Each row is a point on a tangle of strands that fork, close into loops and nearly touch. The rows are in no order.
Two points are linked if the straight distance between their rows is under 103. Some points are linked to none.
nir: [-59   1  29 -43   5   2  43 -32  -6   0  15  -3   1  40  24  18  12 -42
 -27 -23 -14   8  10  17 -37  -2  -3  50]
geg: [-79 -34 -17 -36  22 -14  17 -57  32   4  -7   1  16  -7 -27  22  14 -23
 -38   4 -14   0 -20  -7  -6 -22   5  -2]
sukom: [ 61  28 -18  42  15 -20  25  -1   2 -28  12 -17  -4 -20  54 -16  37  38
   7   8  43 -18  17 -32   8   3 -13 -37]
lelor: [ -5   9  42   0  17  15  28  24 -50  -5   7  14 -46   9  44   3 -34  22
   2  -2  -2   2  23  38   1  26 -27  57]
fabat: [ 32  35   1 -23 -22 -27   4  32 -36  -3  11 -52  -7   0  33  11  -2  46
  34  14  26 -27   5  31  11   3 -16 -25]
Fezip: [  3 -25  37  32  -3  10 -25 -31  27 -11 -14  19  -1 -15 -16   7  -5   8
  -9  40  28  -8 -13   1  38 -18  44 -10]
fafe: [-25 -15  24  11 -42  -2  29  20  50 -18   1 -23  37 -11 -21 -11  18 -43
 -27  -7 -17  14  19 -10 -16 -16   1  -1]
fova: [ 44  25 -80  32  23 -25   7 -16 -16 -22  15  18 -22 -14  25 -52  17  -8
  38  -3 -13   9  25  -6 -16  -4 -13 -18]
tifu: [ 18  36  23   0 -32   9   7 -35 -29 -12  -5 -21   7  -2  34  20  14  82
   9  32  15  -9 -13  28  12  23   2  -9]
tigid: [-42  -6  -6   4 -10   6   4  -6  -8 -19  20 -33  42  41 -43 -22 -39 -48
 -15  -4 -14 -21 -16 -21  -6 -36  23 -14]
lobap: [ 30  -4 -19  37  16 -22  22   0  14 -14  -1  19  10   8  10 -23  14  67
 -16 -17  23   6  12 -10  22   2  27 -14]
lisiz: [  5 -37   5   5  19  19 -44  22  53  26 -28  41  -9 -26 -18  -4  14  -1
  -9  22 -15  26 -28   5  19  -5   5 -12]
sifuv: [-18 -23   9   8  -8 -24  10 -21  12  21  28  29  35  23 -11   6  -6  38
 -33 -10  17  -4   1  -4  30   8  16  10]
reb: [  3   7  12  28 -21 -20  20  -7  13  -7  23   7  29  28  -6 -18  -6  58
 -19 -16  35  -8   7  -2  33  12  11 -13]
lig: [ 52   0 -78  28  10   1 -12  -8 -14  -7  -7  50 -40 -22   4 -47   9 -20
  36   8 -29   5  11   1  22  11  12 -19]
vik: [-37 -59   4 -14  34 -28 -15  -4  32  -8 -40 -22  10  -3 -28   3  10  -3
   1  13  -4   7  13 -13  14 -34   5 -25]
pidi: [-19 -38  13 -22  20  13   3   2 -68 -32  -9 -13  -3  45  28  20 -57  -2
 -23 -28   9  -9 -15  -2  76  12  -4   1]
dogu: [ 31  17  -3  51  18  33  58  40  21 -58 -21 -12 -29 -21   2 -21  23  30
  22  29  -9  32 -14  -9 -34 -26  13 -41]
Puza: [ 49  45 -13 -24 -16  25 -39  13 -55  12  12   8 -34   0  25  20  -6  13
  24  21  -5 -14  20  21 -18  34 -14  35]
livaz: [ 27   1 -20  26   4 -30  38  31  22   0  10   5  12 -24   5 -35  60 -15
  20 -14   7  -9  24 -34 -17  -4   8 -22]
Tad: [-25   2   1 -16  10 -34 -13   4  25   8  -6  -2  19  -3 -13  -3  29   3
  -1 -17  -9  11  30  -2 -22   6  24  10]
Batag: [-70 -44   9   4   7 -10  31 -29  33   0  24  -8   5  -1 -56 -40 -15 -34
  -9  19 -21   8 -27 -15  16 -32 -10 -20]
kaba: [ 30   5   6  -9 -31  35 -43  -6   9   4  -3  46 -14  -7   6  12   7  35
   6  46  12   0 -15  25 -20   9  27  23]
nevup: [ 66  -7 -35  42  38  -5  57  40   9 -32   2 -19 -44  -4  10 -13  30 -16
  21   1   5 -27 -12 -30 -15   2  23 -42]
rok: [ 19   4 -11 -35  -3  20   3  -1 -34  50  33  14 -31  36  32  -6  10 -25
  24  -3  -5 -36  33  39 -21  16 -32  55]
pud: [-43 -44 -13 -20  36 -13  10 -20 -62  -7  -6  -8   7  36  18  41 -31 -25
 -37 -33  -3   3 -19 -14  56  26 -13  22]
Zufa: [ 36  33 -39  30   0  30  44  30  10 -54   3  -9 -36 -20  22 -31  39  11
  46  21  10  24 -16 -23 -56 -14  14 -43]
gudo: [ -5  39  27  45 -27 -14  22   4 -13 -45  -7 -24  46  21  -1  -1  14  -4
 -21  21  22  -1  17 -25  21   7  19   2]
konar: [  1 -43   8 -28   0   3  -6 -25   2  18 -13  16  11   5  12  45 -51 -34
 -45 -35 -13  -5 -23  13   8 -14 -17  29]
vaz: [-21  31  32  21  -5  21  23  -8 -78 -21  21 -36  28  41  11  -3 -33   9
 -16  15   3 -44 -15   8  38   9  11 -28]
finip: [-22  20   5   5   0  -2  13   8 -65 -22  54 -17   5  43  -5 -30 -38 -23
 -17 -12 -33 -16  -8   9  16  14   9  44]
Rog: [  2  19  34  42 -17  23   7 -25 -18 -37  10 -24  24  -9 -47 -31 -21 -24
  -6  48  -5 -18  -6 -32  21  -8  40 -11]
dil: [ -9 -25 -45 -27  20  12 -50  22  -1  47 -20   9 -12 -35 -30  -8  26 -23
  37  -7 -35  18   5   2  -5  -3   6 -26]
Totap: [ 25 -11 -16  35  34   6  54  54  20 -28 -13   0 -55  -6  -4 -35  14  34
  20   7 -13  21 -13  17 -33 -28  20 -24]
Mup: [ -3 -37  11 -24  14  44  -8   5 -49 -25 -34   3   1  14  44  40 -63  -9
 -30 -42  17  20 -25  11  53   8 -23   3]
Zale: [ 14 -16 -19 -48  -9  29 -43  18  33  56   6  28  20  -1   2   4  32 -37
 -22   0 -14  23 -13  18 -10  35 -13  33]
makav: [ 12  29   0   3 -10 -12 -13   6  19   6  24 -23  -2  -7  19 -20  32 -20
   5  -6 -11 -11  38  38 -61  -3 -21  13]
vozo: [ 26  19 -43   6 -43   1  28  22  51 -16  36 -18   0 -32  27 -39  57 -35
   8 -10 -13  14  33 -14 -43   6 -36   4]
fetom: [ 42  15 -20 -21 -20  30 -48  31  23  45   1  30  11  -7  -1  -2  12   3
 -10  -8  -5  31 -18  18  -4  45 -10  33]
gan: [ 17  20   6  31  -8 -11  17  14  36 -29  -9   4   2 -20 -24 -42 -10  18
  -4  31 -25  22  12   4 -21 -32   5  21]
Gub: [-28  18  56   5  12  -1   0   8  -5 -19 -17  12  -7   3 -65  22 -37 -10
  18  21  -5   6  -1 -19 -18  -8  12  -9]
Karuv: [ 23 -29 -21 -65 -25  -8 -31   8  -8  31   3  19 -11  19   7  29   3 -39
  15 -33   3 -17  -8  13  -4   3   1  27]
kuges: [ 18  17  23 -14 -27  27 -11  -5 -63   9 -35 -23   0  -1  38  48  -2  50
  10  15   2   2 -28  44  17  22  13   5]
Timeb: [-14  -9   4  -5  17  36 -28 -23 -65 -51   8 -10  -1  35  11   3 -60 -30
 -11 -32  -6 -14 -28  -8  41   6  17  10]
baz: [-34 -26  18  -4  25  -6  64  15  54   7  11  19 -10 -24 -30 -48  43   8
 -11   3 -35  25   5 -14 -14 -17   3 -14]
bitir: [-15 -47 -44 -63  19  -5   4 -20  33  49 -36  -4   0 -47 -31  58  11 -20
 -11   2 -14   2 -33 -31  -2  -3 -19   7]
kamis: [-29   0  24 -36  -5 -21  23 -16  -3   6  35 -22  24  19   0  11 -21  17
 -39 -49 -29  -4  15  33  13  28 -10  12]
Bebo: [ 26 -22 -10  39  21  11   7  -2  24   5 -37  20   1  -1  -9 -15 -12  59
   7 -11  20  10  -4 -10  29 -21  56 -16]
vibav: [ -7  21  18  28   3 -16 -11 -10  25  -8 -12   9  15  -6 -30 -35 -28  -8
 -17  18 -54   2  14  23  -8 -31   9  29]
Boru: [  2  22 -22 -50 -22 -26  14 -14  -3  43  47  -8 -11  -3   3 -21  33   9
  26 -19  -8  -9  28  14 -10  34  -7  42]
Zut: [ 20 -18  27   5  32  25 -21   7  23 -17 -58   8 -44 -27 -12 -16  19  39
  44  13   0  -6 -11  -9  25 -19  25 -57]
kop: [-24 -43 -16 -69  -4  -7 -13 -21  35  43  15  14 -38 -24 -23  -2  30 -35
  26   8 -17 -11  -1   2 -26 -11  -1   1]
Guzin: [ 44  45 -41  -3 -17  -2 -36 -12 -51 -11  13  -5 -12 -15  15 -12  12  28
  40  32   5  -1  21   2 -18  15  -5  -3]
sabu: [-10 -15 -14  32  33 -25   0  -7  36 -17  -1  29  -6 -16   9 -32  37  30
 -38   3 -46  21  14  10  11   6  18  19]
lasub: [ 17  74  10   2  -6 -14   4   0  -6 -15  36 -28 -25  12  43  15  -7  32
  22  44  27   5  -1  13 -23  19 -50  28]
Rigi: [ 31 -25  -1 -13 -19  36 -49  18  27  17 -15  45 -23 -27 -17  -6  13  15
  18  37   5  12 -21  12  -3 -15  26  -7]
Tota: [-18  -2  48   3   6  30   1   7 -56 -31  16   8 -26  35  32  15 -43  10
 -21  -9  -2   7  12  39  11  25 -11  25]
pok: [-66 -14   5 -46  14 -26  17 -43  16  15  11  11   2   8 -11  35  15 -29
 -14 -15  -5  19 -13   0 -14   7  14  35]
lef: [  7  14  36   3 -11   3  12  13 -23 -14  25 -19  25   3 -31  29 -20  19
 -13 -13  16   7  35 -18 -20  14  13   3]
Leg: [-18  16  45  -3   4  -6  10   8   3 -34  10  11  18  10 -37  22 -24 -30
 -13  -4 -17  -2  23 -21 -23  17   8  19]
vavov: [-13  17  14 -32 -18 -48  48  10   7  17  32 -22  30   4  28  -3  48  15
 -20 -19   1 -21  24   7   5  14 -24  -1]
saned: [-10 -19  36  35  38   5  42  13  48 -15 -21  22  -9  -5 -39 -44 -16   9
   2  -8  -8   1  -4 -35  20 -20   1 -47]
daf: [-41 -26  31 -45  20   7  33   9 -25   5   3  24 -18  26  58  10 -29  -7
 -23 -49 -24   0   0  35  20  11 -47  26]
bag: [-19 -37  10 -31   8 -27  24 -13  17  23   8 -21  29  -9 -41  36  -9 -10
   3 -25  26 -10  18 -39 -19 -16  14 -11]
risi: [-29   8  -5  25  18  26 -45 -30 -14 -18 -22 -13  35  20 -37  -4 -35  20
 -12   6  -9   6  -8 -10  38   1  53 -20]
vuz: [-14 -33  16 -10  24  -4  18  24  51   7  -9  29 -29 -14 -18 -41  18  22
  10   0 -33  16   8  17 -21 -31 -11  -7]
riba: [ 13  -6  21  44  14 -17  -7  -3  54 -44 -21  16   6  -7  12 -32  19  -4
 -18  -3   0 -23  14  -4   9 -23  17 -32]
nenav: [-12  46   4  24 -42   1  36  27   2 -27  21 -18  28  21 -21 -16 -21 -25
 -19   9 -24  27  18  -6 -26   9 -11  56]
miku: [-38   9  12   5  11 -20 -23 -14   1   0 -24  13  30  15 -15  -6  -1 -31
 -39  11 -53  -4   1  11  16 -11  11  28]
kofe: [  0  52 -40  -7  -3 -51   9  10   4  18  38 -24  -8   4  51 -33  25  25
  32   0   2  -1  14  24  -5  17 -55   6]
vogi: [ 52  41 -37  34 -14  -8  23   2  -5 -12  39  -8  -9 -18  40 -42  23  17
  34  34  31  28   1 -19 -37 -23 -31  -3]
Fevul: [  3  48  -6  56  18 -19 -10 -17  11 -44   8  -1   2  -8  18 -14  20  43
  -9  31  10  32   8  -4  -7  19   1   7]
nekis: [ 45  32   0  18 -12  10   3 -47 -12 -28   5 -11   8 -34  53  -7  37  70
  21  32  10   6  -9   1 -24  -3   0  -8]
suzo: [ 20 -22 -22  26  33 -12  36  30  28   3   5  23 -45 -25  -9 -47  20  18
  22  -2 -26  10   5  12 -40 -11  10 -11]
tum: [ 33  38  23  -8  -5   8   3  10 -42 -17  15   2 -35   9  39  24 -13  36
   9  38   5  -9  24  25 -20  30 -17  53]
Gofu: [ 29  24  -1  52   4 -13  19 -16  11 -40  -7 -59  26  -1  24 -37 -16  43
 -26  -2  14  -2  29  -5  41  -4  -6 -10]
laref: [ 50  11 -58  -7 -47 -13 -31  -9 -15  27  12  35 -13   2  31 -39  21 -14
  21  11 -10 -18  15  34  11  -1 -14   9]
bal: [ 28  39   3  69  -1  18  21 -29  15 -79  -9 -47  33  -2  26 -36   4  32
 -22  15  17   3  10 -28  26   4   5 -24]
Nadut: [  0   4  46  53   6  32   3 -50  11 -32 -15  -5  11 -17 -28 -38 -10  12
   2  40   5 -19 -11 -18  36 -13  47 -28]
Mubi: [-19  -1   9 -59 -17 -20  36  -8 -24  40  31 -11   5   4   3  17  34 -49
  17 -37   9 -13  18  -9 -49  -1   3  10]
Naro: [-24 -23   2  18  15  -4 -27  -6  34  20 -33  37  14  -5 -25  -6 -10 -10
 -35  11 -32  12 -23  -4  34 -10   9   2]
Vozul: [ 21 -27 -38 -23 -21  19 -40   5  20  56  14  56 -30  -2 -16 -21   9 -20
  29  26   0  -8   1  16 -10   0   7  15]
Toli: [ -7 -45 -17 -12  14 -28 -22  -3  30  42 -19  22 -11 -17 -10  -5  26 -28
  31  -8  21 -30   0 -26  12 -29  10 -41]
vek: [ -3  20  -1  69   2  -7  49  27  43 -47 -18  -9  19  -1 -11 -33  15  -8
 -13 -11   6  18  13 -50  32  11  11 -12]
tes: [-46 -50  -4   2  24  12 -34 -14  25   0 -47 -23 -17 -13 -54  10 -45  23
  -1  21  -5  11 -31 -17  43 -27 -41 -43]
vobo: [-61 -26 -34  -4  39  -1 -15 -27  -1  -1   6 -51  20  13 -46 -20 -31 -51
 -11  -6 -19 -43 -32 -36   4 -24   1 -20]
Zeru: [ 35  23 -17   8  10 -39 -33   4   7   9 -13 -13   7  -9  10  -4  31  32
  20 -34  18 -25  31 -15  33  20  12 -16]
Nokuz: [  6 -40 -26 -18  18   2 -33  27   5  25 -17   9 -49 -29 -39 -41  17   5
  56  -7 -25  16  10  -3   4 -24   1 -41]
let: [ 38  14 -18  25 -10 -21   9  21 -13  -8  23 -11  21 -21  26 -18  52   3
   5   3  24 -19  47 -23 -12  -2  -7 -40]
nebav: [ -4  22  12  25 -25 -11   5  19  30  -6   9  23 -13   4  -2 -24  28   3
  31  15  36   5  -4  12 -36 -18  20 -18]
Dipuv: [-73 -40 -18 -39  32 -21  33 -51  46  21 -33  -6  -9 -31 -37  14  16   3
 -21  16 -18  12 -29 -25  14 -33 -14 -26]
gili: [ 44 -13 -23  -6  -6   4 -25  11  22  35 -41  25  21  -5   8   0   8  37
   0 -17  22  11  -9 -18  32  -8  29 -13]
Leli: [ -7  12  13  14 -12   2  36  64  42 -18 -21   8   8 -17 -42 -12  22   6
  16   7   5  19  18 -47 -22  -2   6 -40]
ven: [ 41  23   5  14 -23 -20 -18  -3   4   7  -3 -11   1 -17  27  -7  -3  36
  -2 -10   7  -8   3  40  -4 -26   2  12]
Banop: [ 54  45 -38 -12 -23  17 -54  -4 -41   5 -18 -15   9 -16  33   4  21  46
  27   3   1  -9   0  10   9  21   2 -24]
zus: [-37 -45  31 -23  20  14  18  -6 -42 -30  12  17 -18  31  47   0 -42 -14
 -18 -42   2  22  13  22   4   2 -27  35]
bomo: [ -4  26  -8  -2 -15  -1 -18   1 -33  35  38 -14 -13  16  30  -4  23 -13
  13   0  11 -27  29  39 -44  10 -28   7]
Molu: [ -2 -39   9  11  -3   6 -27 -32  -2  11 -23  16  12   7 -18  46 -34 -16
 -32  39  31 -11 -20 -12  35 -18  25   8]
Bafe: [  5   9  25   2  -9  -6 -20  18 -45  40  15  -8 -12  15  46  37   4   8
  -1  -9  19 -24   9  47 -11  -2 -15  -6]
Lazav: [ 24  -1 -44 -26 -37 -12 -36   1 -35  53  19   8   0   0  40 -11  31 -34
   5  -3 -18 -18  12  42  27  23 -30   3]
vak: [  8  13 -28  34  31 -26  -5   1  35 -46  18   9 -19 -17  25 -30  34  36
  -5  14  -7  28  16  -2 -20  16  -3  22]
Febu: [-14  10  32 -41 -21 -31  55  12 -17  38  35  -4  10  19  28  10  24 -18
  -1 -34  16 -11  11   6 -20   0 -17  25]
gaded: [  2  31  39   8 -23  -6  33  29 -19  -9  19 -35   5  21  23   7 -39  28
 -15  -8   4  -7   9  47 -13   3 -28  14]
dumom: [  7  52  34  21 -17  17 -11 -25  -2 -37 -27  -2  10 -15  -9   6   9  36
  25  23   6   2 -14   5 -31   4  38  -2]
Futus: [-24 -41   1 -36  10 -25  46 -20  55  14   2 -25  24 -24 -42  -2  20  -1
   4 -24  11   9  20 -40  -3 -22  20 -12]
ridit: [-36  -4   7  17 -23   0  16   6  17 -25  19 -26  52  21 -27 -25  -2 -49
 -38  -6 -13  -1   4  -1  -2 -25  10 -12]
bibav: [-19 -10 -10  16  12   3 -27 -40  -5  33 -10  -4  37  38  -9   2 -48 -20
 -29 -20   7 -29 -23 -23  77  14   6   8]
mide: [ 22  15  22  34  17  17  33  43  22 -42 -34   4  -1 -31 -22 -23  21  31
  17  21 -10  10  15 -37 -24 -17   8 -53]
suteg: [ 19   8  23 -18   5  -1   9  28 -51  14  28 -22   3   4  -3  32  -7   3
   5 -21   7  -2  44  -6 -47  20  -6  18]
Muman: [-44 -54  19 -51   4 -14   0 -12  59  17  -4  10 -27 -15 -28  14   0 -14
  10  17  -6 -10 -13  -2 -20 -28 -32  -9]
Patib: [ 28 -29  17  11  -5  -3 -35 -15 -13  30   4 -11   8 -22 -14  29   2  15
  17  -1  48 -11  16 -11  -2 -19  32 -18]
zupe: [ -2  -8  36   3   4  16 -19  -6 -49  -2 -14   1 -19   5  -1  64 -25  -8
  17 -15  30  23 -13  12 -15   1  36  21]
Kan: [  3 -41 -15 -36  -3  12 -30  -5  30  26 -25  -5  41  -1  -2  41  -9 -35
 -46 -26   2   8 -32  -5  15   5 -18   7]
Zufor: [ 37   9 -34  -7 -24  -3 -15   7   8  25  18  45 -18  -1  -6 -44  10  -2
  30  22  -8 -20  24  15 -43 -21   0   8]
Sope: [-26 -45 -18 -27  20  -1 -22   8  20  44 -40  10 -10 -34 -39  52 -14 -20
   4   9  -4  17 -40 -23   1 -11 -18   4]
fegim: [ 38   8  -4  40  -5  21  24 -23   1 -40   7  -4 -15 -26  29 -21  48  64
  23  20  29  17 -10  -2 -25   3  38 -23]
kitat: [ 26  39  -9  -4 -56 -12  34  40 -11   4  47 -49 -10   3  24  -2   5 -14
  28 -10  24 -19  22  19 -19  16 -56   0]
kinu: [-28 -38   3 -52  29  34   7 -24 -11  15   7  17 -31   1  35  45   1 -37
 -19 -41  -7  26  -4  11  -6  39 -18  70]
fil: [-33 -39  31 -22  11  -5 -11  -4  36  11  -2  -2 -34 -14 -34  28 -29 -46
  11   0  -8  -1  -4  14 -37 -25  -6  14]
Tiz: [  4   9   8 -12 -15  21 -35   2 -46  35  -1  14 -29  18  27  39  -5 -16
  25 -14  33   3 -11  41 -23   0  19  18]
baf: [ -5   4  -6  13 -12  13 -42 -14   7  18 -16   4  40  32   1  11 -27   4
 -43 -27  -3   4 -33  25  67  20  12   5]
berab: [-22  57  10  30 -29  14  25  18 -39 -37  33 -13  18  50  -7 -24 -32 -13
 -19   9 -14   3   1  11 -15  15  -9  34]
Vabul: [-51 -13   3  14  18 -20   3 -51   4  13   9 -24  40  32 -10  12 -33 -29
 -34 -36  10 -29  -5 -19  25  -3   1 -19]
tilo: [-31 -37  -3 -44   4 -29  33 -12  -4  35  19  -6   7  -8 -19  43  11 -36
  13 -28  30 -10   4 -27 -55 -21   2   3]
Rab: [  6  43   8  56 -43  -5  34  22  27 -26  -1 -21  39  -5   5  -3   9  -4
 -16  -9  23  15   5 -31  18   8 -14  -5]
Zelel: [ -2  -7  11 -50   5  10  -5  31 -20  35 -12  13  -2  21  47  35 -10  -9
 -21 -49 -20  -2 -14  32  19  27 -31  20]
vug: [  8  28  42 -19  -8   8 -13   6  -5 -41  -5  26 -14  33  -2  27 -22  -9
   3   3  -3 -14  21  14 -38  16  17  29]
Meru: [ 18  53  -8  34 -27  -2  22   5  45 -29  13 -17  -4   1   9 -27 -11  17
   7  31  15  38   6   3 -48 -14 -21  43]
fenu: [-10 -23 -22 -37   1  -2   6 -14  22  34  26  14 -31 -28 -31 -51  46 -35
  38  -2 -28 -11  23   2 -25 -11   7 -16]
zod: [-52 -51 -32   4  14   6 -32 -26  15  16 -14   6  19  -2 -38  12 -27 -41
 -38  34 -27   5 -46  -5  34 -19 -14   5]
Bimu: [ 37  51   0  -5 -58   0  14  24 -29 -19  34 -47  -3  -7  27   4   6  22
  40  11  41 -14  11  11 -13  16 -28 -36]
lezof: [  3  17  45   9 -12  32  -7 -30 -53 -42  -1  -3 -21  22  16  16 -39   9
  -8   3  -7   2 -12  46  16  20  18  40]
kofa: [-23 -39  21  -5  -3  -6  38 -20 -41 -16  32 -11  15  25 -20  21 -52 -33
 -29 -25  11  -3   3 -14   2 -10   3  23]
Beda: [ -5  72   8  28  -1 -28   4   4  -5 -31  25 -20   5   2  27   6   6  54
  -6  26  16  12   2   5   1  30 -39  -6]
litiv: [ 21  40 -12  34 -50  -1  30  50  39 -32  -7   4  16 -20   5  -1  26   1
  17  14  16  27   8 -45 -17   0  -1  -4]
fuf: [ 74   8 -69  32  47 -12  37  -4  -7 -36  21  10 -49 -14  28 -28   5 -12
  33   2 -11 -12  -9 -15 -26 -10   7 -30]
rif: [ 43  48 -72  18  -1  13 -33 -30 -27  -3   7   8 -24 -11  39 -41   4  13
  43  39  -8  13  18  12 -19  -9 -24  -5]
devi: [ -3  18   7  -9 -33  -1  15  31  61 -13  11 -12  14  -9   0 -23  39 -47
   6  -2  -9  -5  32   3 -54  -9 -16   5]
nom: [-36 -36  21 -42  26   7   5 -12   6  15  -5   3 -41  -9  -6  41 -16 -61
  17 -28  -7   1   1   8 -59 -14 -18  36]
varu: [-22 -56 -28  10  16   9 -20 -30  10  -2 -31  -1   4   1 -28  52 -49 -37
 -43  20  14 -14 -40 -15  33   6 -19   6]
rusi: [ 40   7  -5 -25 -26  23 -44   9 -43  21 -23 -21  17  -2  15  35   4  45
   1  -5  16  -2  -1  24   9   6  14 -13]
zof: [ 24  10   4  -3 -27   6 -39  15   2  23  17  31  -7   4  23  24   0  37
 -18  23   6   6  -6  30  13  35  -6  40]
gefin: [-11  28  19   6   3  -3  -2 -11 -52 -10  -8   5  31  40  -1  20 -36  21
 -27  -4 -10 -24  -3  -7  32  15  13   5]
repa: [-50 -32  24   4  22  -4   6 -10  52  -8  -2  26 -14   4 -53 -41 -30   1
  -4  -3 -30  -1 -23 -10  30 -28 -26 -39]
zaba: [-49   2  40  31  16  11   5  -5   5  -8 -13 -11   7   0 -69  -1 -36   1
  15  30   7   8 -12 -34   3 -30  10 -42]
fibe: [-13   7  39 -11  26 -19  40  16 -56  21   3  -1   2   6  14  38 -29   6
  -8 -48  -9   6  27  -5 -13  14 -14  25]
Vudad: [ 13 -25  25   1   2  23 -10 -23 -34   5 -23   6   9  17  30  51 -59 -14
 -42 -29   8 -16 -24  16  24 -13  -9   6]
Kugef: [-10  58  37  44 -28   7  34   2 -52 -36   2 -45  36  20  20   3  -4  12
 -21  27  18 -22  -1  -1  26   9  -7 -27]
Femu: [-55 -28 -29  -4  32  -9   7 -57 -12  -8   9 -35  18  19 -22  18 -44 -63
 -29 -35 -11 -42 -22 -27  10  -5  -2  -4]
zosub: [  5 -33  -6   1  13 -25  10  16  24  12  17  13 -18 -33 -14 -38  58 -31
  39  -6   7 -15  26 -23 -10 -11  14 -41]
tise: [-46 -17   7  25  31  30 -34 -22  -4  -8 -23 -10   1  -4 -62   2 -51  10
   5  31 -15   4 -29 -13  28 -24  15 -49]
miti: [ 20  24 -27  -9 -64 -15  42  35  13  13  51 -29  14 -15  21 -23  36 -11
  11 -12  11   6  21  -7 -24   8 -42   3]
lefod: [ 31 -25 -31 -35  -5  20 -42  14   3  27 -45  -4  25  -4  -4  52  -6 -45
  -4 -10  32  12 -47 -19  -2  -8  -5 -11]
Bime: [-62 -18  -1 -22  18 -19   6 -26 -27  13   5  14  15  37  -2  35 -10 -20
 -27 -23  -5  15 -23  -7  27  24  11  38]
Pofo: [ -9  50   4   7   0 -51  15  17   4   3  24 -25   9   9  32   0  30  25
  -2 -11   5  -9  13  15  -1  25 -42  -2]
dedi: [ 36 -13 -50 -16 -10  30 -64  24 -12  41 -25  25  13 -24 -14  -5  16 -24
  24  -6  -6   7  -2  -6   2   3  10 -36]
Didon: [-12 -13   8   3  11  -2 -32  -5 -10  25 -16  -3  -9 -13 -28  55 -13   1
  30  -6  44   5 -14 -11  -5  -6  36  -9]
zadit: [ 57 -29 -36 -32 -13  13 -36  37   7  48 -30  10  36  -8 -12   4  16 -19
   3  -5  28  21 -25 -15  13  -3   5 -18]
vuso: [  6  29  36   6   7   4 -21  -7  12 -17 -46  17 -19 -34 -23   2  14  23
  46  29  -5  -5 -11  -1  -9 -16  30 -31]
zagi: [ 14 -21  19  -8  -7  47 -23  18 -15  32  -2  36  -7  12  16  41 -24 -33
 -28   1  18  40 -32  22   2  33 -13  54]
Vura: [  0  -4  19  15 -14  19 -27  -6 -10  24  21  34  -2   8   3  20 -25   7
 -41  14 -14  21  -7  30  20  31   4  63]
Tid: [-29 -55 -28  -4  29   9 -17   6  31  24 -60  -4  -4 -25 -41  33 -13  11
 -16  31   0  24 -44 -31  29  -8 -55 -30]
Kefan: [  0  18   6  18   4  14 -24 -22 -16  -9 -31   8  41  15  -8  10 -21  44
 -26   2  -3  -7  11 -13  21   2  34 -23]
korug: [ 29  20 -38  23   0   0 -51   4   5 -12 -20  30 -24 -16  27 -13  44  13
  32  10   9   2 -12  10  -2   7  31 -20]
Ligod: [  3  11  18 -25  -3  10 -42  17  10   8 -33  58   2  14  -2  48 -12 -15
 -13  17 -11  -1 -29  -6   1  13  15  22]
pofe: [ 34  -8 -29 -31  -5 -30 -32   6   6  49 -10   5  20 -11  -2   7  17  26
   0 -44   0  -2  12  -4  33  22   9   3]
Nevus: [ -3   2   3 -41   4  -4  14   8 -30  23   1  16 -20  25  18  10  17 -25
  15  -2 -11  -5  33   8 -51   8   1  80]
moti: [-23 -13  26 -74  19   5  20 -31 -13  19  13 -18 -19  -1  35  29  16 -30
 -24 -43 -22   4  27  19 -24  15  -6  50]
Tal: [ 11  31  -5  72  -1  30  30   3  30 -65 -20 -29  26 -10  -4 -51  -2 -16
 -20  13  -1  -3   5 -48  36   3  15 -37]
givuv: [  7  12   1 -41 -11  -6 -18  38 -23  43   6  -2  -5  21  48  30  -1  12
  -5 -20  -1 -28  -6  53  14  27 -33  -5]
Taze: [ 25 -11 -16   7  34  15 -17  22  -2  -8 -27  12 -57 -23 -22 -33  21  24
  62  -1 -10  -5  -8   0   8  -3  26 -60]
nak: [-28  -3  -7   0  18   8 -27 -10 -59 -18  35 -25  10  33 -27  -7 -45 -27
  -3 -16 -14 -29 -28 -21  34   7  36  24]
movuk: [-41 -44  34 -19  13   1   4   4  44   7 -10  31 -27   8 -33 -24 -10  18
   0  23 -25  16 -15   7  -7 -41 -38 -27]

A piece is all that can be reached along the links. How many separate loops has the piece of each point below (a circle has one, a figure eight two, a Y none), and how many tips (points with one link)?
Zale | loops 0, tips 5
gudo | loops 0, tips 11
lelor | loops 0, tips 11
konar | loops 0, tips 6

How many points has the smallest loop of links through each point below? Write - if it is on no loop.
rusi | -
laref | -
tise | -
